Each row is a point on a tangle of strands that fork, close into loops and nearly touch. The rows are in no order.
(in the rows, 128 means zero)
Two points are linked if the straight distance between their rows is under 136. Some points are linked to none.
kelod: [161 148 172 105  50  79 137 140 182 165 138  94 111 122 146 148 139 120
 146  76 121 122  50 150 133 116 174  74 133]
maz: [159 178 126 113 161 118 140  70 128 184 104 141 117 152 131 179 156 173
 165 138 127 108 127 131 185  92  96  93 115]
sena: [101 123 108  84 129 157 117 118 139 144 120 157 149  99  90 103 159  85
 179 121 157 100 102 137 115  92 163 108 156]
zizas: [147 116 113 141  61 124  97 138 131 175 153 123  85 141 188 124 131 119
 115  93 213 181 132 129 131 189 164 141  86]
ker: [160 128 169 158 159 148 140  64 111 106 139 163  91 176 107 141  97 119
  90 161 127 155 140  96 104 135 163 128 187]
zutig: [ 67 108 102  81 126 155 134 111 112  96 130 148 130 111 104 106 151  90
 167 126 130  94  89 118  95 166 171 101 152]
fifo: [113 126 119  89 150 163 151 124 122  85 122 151 106 171 108 158 102 121
 150 108 139 127 116  94 126 126 202 100 124]
rupun: [139  93 113 100  92 113 125 201 121 114  99 104 154  87 122 153 118 112
  54 127 124  66 111 104 122 163 161 115 155]
bivi: [126 150 115 154 129 139 114 133 115  74 140 150 140 182 126 125 118 100
 107 108 135  96 129 151 154 139 117 164 107]
Num: [102 107 127 134 116 146 116 102 106 165 110 119 123  98 109 143 158 166
 161 156 144  76 138  99 146 168  93  90 167]
fegez: [102 113 144 155 155 139 108 109  91 121 110 118 104 122 129 124 125 155
 146 148 152 120 169 138 178 172 105  91 162]
Zus: [ 93 107 146 113 186 191 137 108  99 124 112 117 174  82 125  83 142 120
 175 141 142 119 107 146 135 115  72 188 135]
Besu: [168 165 171 127  98 142 153  78 101 128 109 125  99 121 101 159  94 114
  90 131 165 108 117  99 152 117 170  93 148]
gonu: [139 149 151 109 185 178 124 129 116 150 117 114 129  79 148  95  90 127
 125 151 165 178 182 138 102 140  89 123 106]
Dogi: [148 133 111  89 105  75 114 184 153 129 143 117 127 135 178 148 120 108
 109 116 113 119 114 121  90 136 162 101 114]
Dizi: [157 157 108  95  79  71 124 141 143 176 114 112 131 129 170 162 142 102
 147  85  96  97  54 118 117 142 170 124 103]
nazug: [141  99 132 131 116 108 161 164 120  73 146 114 151 107 137 104 121  91
  70 137  93 165  98 157  96 135 136 146 129]
tek: [117 114 103 165 137  80  77 114 115 137 122 146 128 165 167 115 175  87
 149 138 148 131 100 204 173 130 105 141 177]
Kis: [107  83 164 112  90 114  93 152 203  80 127 121 154 150 146 128 139 123
 167 136 122  84 136 161 150 141 109 115 152]
dared: [155  98  62 147  86 129 125 129 107 130 146 155 120 189 110 139 147 105
 164  85 140 144  93 142 143 105 196 163 120]
Dafes: [168 104 101 121 103 124  92 153  87 181 126 126 112 114 169 130 120 120
 112 135 183 159 151 134 114 162 144 125 117]
dek: [109 133 111 101 166 164 118 142 120 130 101 122 140  76 115 120 118 141
 135 153 130 122 191 104 107 124  92  99 112]
Zin: [ 74 105  93 130  62 149  89 128 169 126 141 140 137 106  86  77 167  90
 185 129 166 108 147 149 137  94 163 137 132]
Leme: [ 58 145 104 186 140 149 144 155 124  73 169 162  98 197  90 123 126 150
  67 119 134 126 171  72 143 160 143 160  94]
Tozav: [180 152 172  99  86 111 172 121 140 126 122 101 132 118 105 155 100 111
 120  82 125 132  48 146 136  94 177  76 116]
lila: [156 179 162  99 114 138 167  93 187 112 152 121 153 135 116 146 106 156
 169  93  84 160 104 126 113  82  98 135  77]
tivaf: [171 160 160 132 106 125 170  80 110 109 121 107 119 157 109 159 103  97
 114 113 110 119  86 132 167  91 156 136 111]
Linog: [157 106  95 115 107 113 149 210 119 147 116 110 166 109 124 141 145  94
  59  87 116  86  55 128  98 144 138 134 126]
tafed: [180 157 138 180  79  68 138 151 123  97 137 101 154 139 118 127 122 108
  87 105  83 103 113 165 153  82 110 144 142]
sisu: [179 114 120 148  22  69 135 136 156 128 158 100 148 144 128 160 154 100
  76 124  89 113  92 149 137 101 127 104 119]
zuv: [ 81 141 132 169 208 122  94 119 102 104 111 142  99 158 129 129  93 153
 144 132 115 107 185 137 188 161 121 140 139]
nof: [119 145 174 139 169 159 154  99 124 176 126 143 136 111 104 124 154 177
 137 148 147 121  99  97 110 121  63 136 175]
Vetut: [ 94 121 133 142  62 161  83 112 200 103 158 147 128 149  83 111 160 122
 170 114 170 102 169 152 169 115 130 115 108]
sopu: [130 172 146 103  90 155 129  73 187 121 140 139 145 120  83 115 115 131
 182 106 116 108 133 105  98  91 125 148 107]
Gulo: [122 154 166 115 137 116 137 143 131 159 146 119 117 109 159 128 115 151
 108 119 148 112 111  92  84 193  82 132 146]
bogoz: [131 161 123 161 202 100  74 103 145 136 140 138  99 144 145 109  46 148
 140 148  70 169 208 132 110 165 114 133 128]
zonuv: [147 129 121 141 103  93 144 179 120 119 152 128 159 119 126 104 114 100
  38  96 110 122  78 120  79 147 144 176 160]
kudi: [156 111 105 114 145 163 143  94  69 183 102 120 128  94 128 109 149 126
 164 134 159 170 107 134 130  96 159 132 116]
giv: [129 108 143 131 129 160 148  72 111 145 114 133 124 149 122 179 144 162
 141 164 116  77 131  53 132 167 110 144 151]
vafan: [133 110 133 118  71 121  54 130 197  88 142 141 128 144 137 129 134 109
 142 146 165 106 194 166 153 131 117  99 107]
big: [143 118 168 131 148 135 146 105 117 118 102 126  96 135 111 160 106 128
  79 175 142 150 164 100 144 108 192  81 182]
vam: [103 143 152 149 175 140 142 122 124 128 143 152 103 183 103 140 101 154
 104 136 126 133 136  45 101 142 156 151 152]
kov: [122 164 122 172 252 139 105  97 129 158 136 174 102 170 121 126  86 171
 128 143  66 150 184 119 122 133  95 146 126]
ger: [ 94 104 143 137 122 107 129 127 109 152 149 135 107 109 152 113 157 119
 117 132 149 133  74 129 103 196 105 122 180]
ziz: [166 153 134 123 125 144 169 137 124 110 115 113 172  93  81 119 118 116
 112  96  94 118 104 144 106  90  98 128 125]
Katol: [140 119 155 112 110 161 167 109 148 135 110 105 166  88 112 138 138 138
 116 154 114 121 127 117 107 101  78 160 102]
pefu: [104 151 103 125 174 147 131  98 116 135  90 133 113 149 110 161 141 174
 188 120 126  91 153 128 210  84 117 106  78]
kavag: [101 141 115 139 202  91  97 137 111 100 121 160 111 168 132 112 114 129
 147 118 116 115 143 155 148 111 151 131 171]
tuzam: [127 104 160 158 128 128 127 138  98  78 123 115 116 107 159  88 117 145
 110 134 153 156 167 183 169 170 101 111 158]
vide: [122 132 177  97 154 145 160 101 155 192 113 112 142  65 144 137 109 160
 133 164 127 137 112  87  65 163  67 132 166]
Lizu: [193 180 122 168 102  79 110 149  95 138 130 123 118 163 136 137 121 131
 106  78 122 131 120 155 161  99 142 137 113]
febol: [124 109 120 146  99 131 133 136 142  59 158 133 133 135 127 132 114 147
 102 131  61 142 178  96  73 171 121 118 118]
kizi: [114 136 118  97 136 103 141 128 126 153 103 112 142 131 132 144 132 144
 187 122  82  97  83  69 115  96 163 167 129]
siref: [130 154 123 101 199 143 171  82 118 187 108 156 125 115 121 182 156 181
 158 152 131 101 119  84 145 118  68 101 157]
Genub: [100  93 133 127 128 155 103 138  96 158 113 119 160  77 144  76 127 117
 180 127 146 115 124 126 128 147 111 204 142]
rili: [136  96 154 138 154 184 132 119 106  94 129 137 115 105 133 106  91 118
 100 147 171 181 191 145 112 169 130 111 135]
faf: [100  86 123 123  70 132 164 130 147 105 129  88 139  69  94  88 162 101
 130 133 109 162  90 170 122  75 146 133 125]
zato: [157  85 162 132 120 179 168 123 111 108  87 111 140 113 106 154  93 129
  73 177 121 156 176  89 123 100 173 129 142]
Diris: [147 141 132  89 138 102 118 198 161  93 142 135 129 143 148 124 104 115
  69 129 114 156 164 137  76 131 131  79 110]
seraz: [ 95 135  98 166  89 139 113 133 123 117 165 168  99 199  98 100 127 130
 145  81 170 137 134 114 150 117 196 161 104]
nedu: [137 190 107 145 177 111  89 108  83 118 107 147 121 164 154 132 110  73
 104 124 132  73 131 156 168 136 117 188  98]
Luma: [119 149 116  93 162 106 110 114 136 168 101 108 132 106 150 149 119 140
 169 174  96 125 142  94 128  79 141 150 108]
Zuro: [100 150 177 126 205 150 148  95 158 160 121 136 150 104 118 100 134 154
 180 139 156 143 110 147 135  88  58 159 152]
vifif: [160 157  99  82 157 152 157 108 116 152  76 109 146  72 125 166 115 154
 138 176  90 115 170  85 125  94 115 116  95]
pov: [101 102 123 120 140 105 136 128 128 104 117  96 138  87 120 104 166 139
 165 137  96 152 119 166 135  83 119  91 123]
vizet: [159  82  93 148  42  86 121 120 126 163 140 116 131 113 142 151 189 122
 104 145 117 142  95 136 112 137 130 122 135]
buru: [167 113 121 118 157 137 158 132 102 190 101  90 152 114 141 149 154 153
 162 123 130 152  98 136 157  70 112 155  80]
fori: [110 132 106 138 190  92  75  98 104 126 133 150 138 116 151  95 139  91
 166 162 113 148 132 191 144 108 117 151 159]
soz: [129 112 158 163 110 165 149 116 105 126 112  98 140  91 106 112 114 157
 106 174 101 161 175  94 112  99 131 164 119]
laga: [134 121  96 105 110 157 113 108  80 200 122 120 119  58 138 105 146  95
 128 133 191 162 128 132 102 152 149 112 114]
dus: [ 96 110 125 122  54 120 140 183 148 113 135 108 132  85 105 124 161 116
  49 131 151  80 111 120 134 156 125 103 129]
Napap: [ 95 103 119 132 140 120 136 157 125 157 118  90 130 127 135 120 177 154
 179 127 144 125 103 150 175  78  97 132 102]
Pigeb: [ 96 114 140 163 138 123 121 132 139 108 157 134 102 179 146 140 145 132
  91 144 151 139 123 148 158 144  95 143 101]
gev: [ 50  67 101  99 143 143 142 138 101 119 142 135 128  98 150 123 179 121
 140 141 139 122  82 120  93 198 127  99 149]
fim: [135  72 123 115  85 122 121 166 157  64 134 129 144 159 142 151 135 140
 128 131  88  91 144 123 127 177 109 117 131]
dav: [126 178 121 155 177 125 110 102  77 113 111 120 105 138 166 122  75 142
 148 105 105  90 154 125 165 174 123 160  98]
lofof: [125 101 103 148  67 110  85 167 161 136 165 160 103 147 155  90 109 126
 132 104 194 202 150 136 110 180 174 145 131]
Namu: [136 123 128 131 180 105  83 152 156 111 142 147 119 133 144 113  96 132
 112 157 106 172 215 156  77 139 114  95 141]
Nisep: [ 76 163 109 183 209 116 120 120 110 153 157 170  85 188 111 123 122 173
 105 135  98 135 145  91 120 129 125 154 128]
dagid: [128 183 131  69 150 120 130 170 185 130 128 137 132 109 124 118 116  97
  85 140 146 140 140 136  84  85 115  96 102]
Fibe: [133 111 127 133 148  93 116 136 143 131 150 124 117 188 179 147 167 104
 125 141 153 149  92 199 162 112  72 133 113]
Vosum: [153 150 162  93 114 150 201 156 179  97 130  98 172 101 108 137 116 149
 139  79  82 136  91 140 114  93  63  99  72]
nal: [ 98  88 112 125 141 120 150 171 121  60 133 123 142 107 162  96 104 126
 107 146  70 171 153 111  73 157 142 149 138]
zav: [137 126  96 137  64 136  92 161 156 127 175 165 112 186 103 120 129 147
 118  84 163 161 162 111 101 134 169 118  98]
fosu: [186 138  87 158  81 108 132 134  89 113 130 135 120 182 119 146 140 111
 151  52 137 100  92 155 184 115 169 123 135]

A tip is a point with one link. Name the tips that can be reached along the links from each point below, in the order of the rows.
Dafes => faf, vizet
Luma => giv, kizi
Namu => sopu, dagid
zutig => pefu, Genub, dus

A fork is a point with three links, a tip a point with one. Leave the first point through the second and follow the links. Name the first fork or tip that comes.
fosu; dared => faf
gev; zutig => dus
Napap; buru => vizet
dus; rupun => nof

How many points has the smallest loop of links through each point below? Write 0 if it is on no loop.
Pigeb => 9
kelod => 14
sena => 0

Name the points in between on the shortest way along the links from the first point to the second, in order.
tafed; laga => Lizu fosu dared seraz zav lofof zizas Dafes
Nisep; lila => vam ker big zato soz Katol ziz Vosum
Zuro; vafan => nof vide Gulo ger gev zutig sena Zin Vetut
rupun; zutig => Linog zonuv nazug nal febol fim Kis vafan Vetut Zin sena
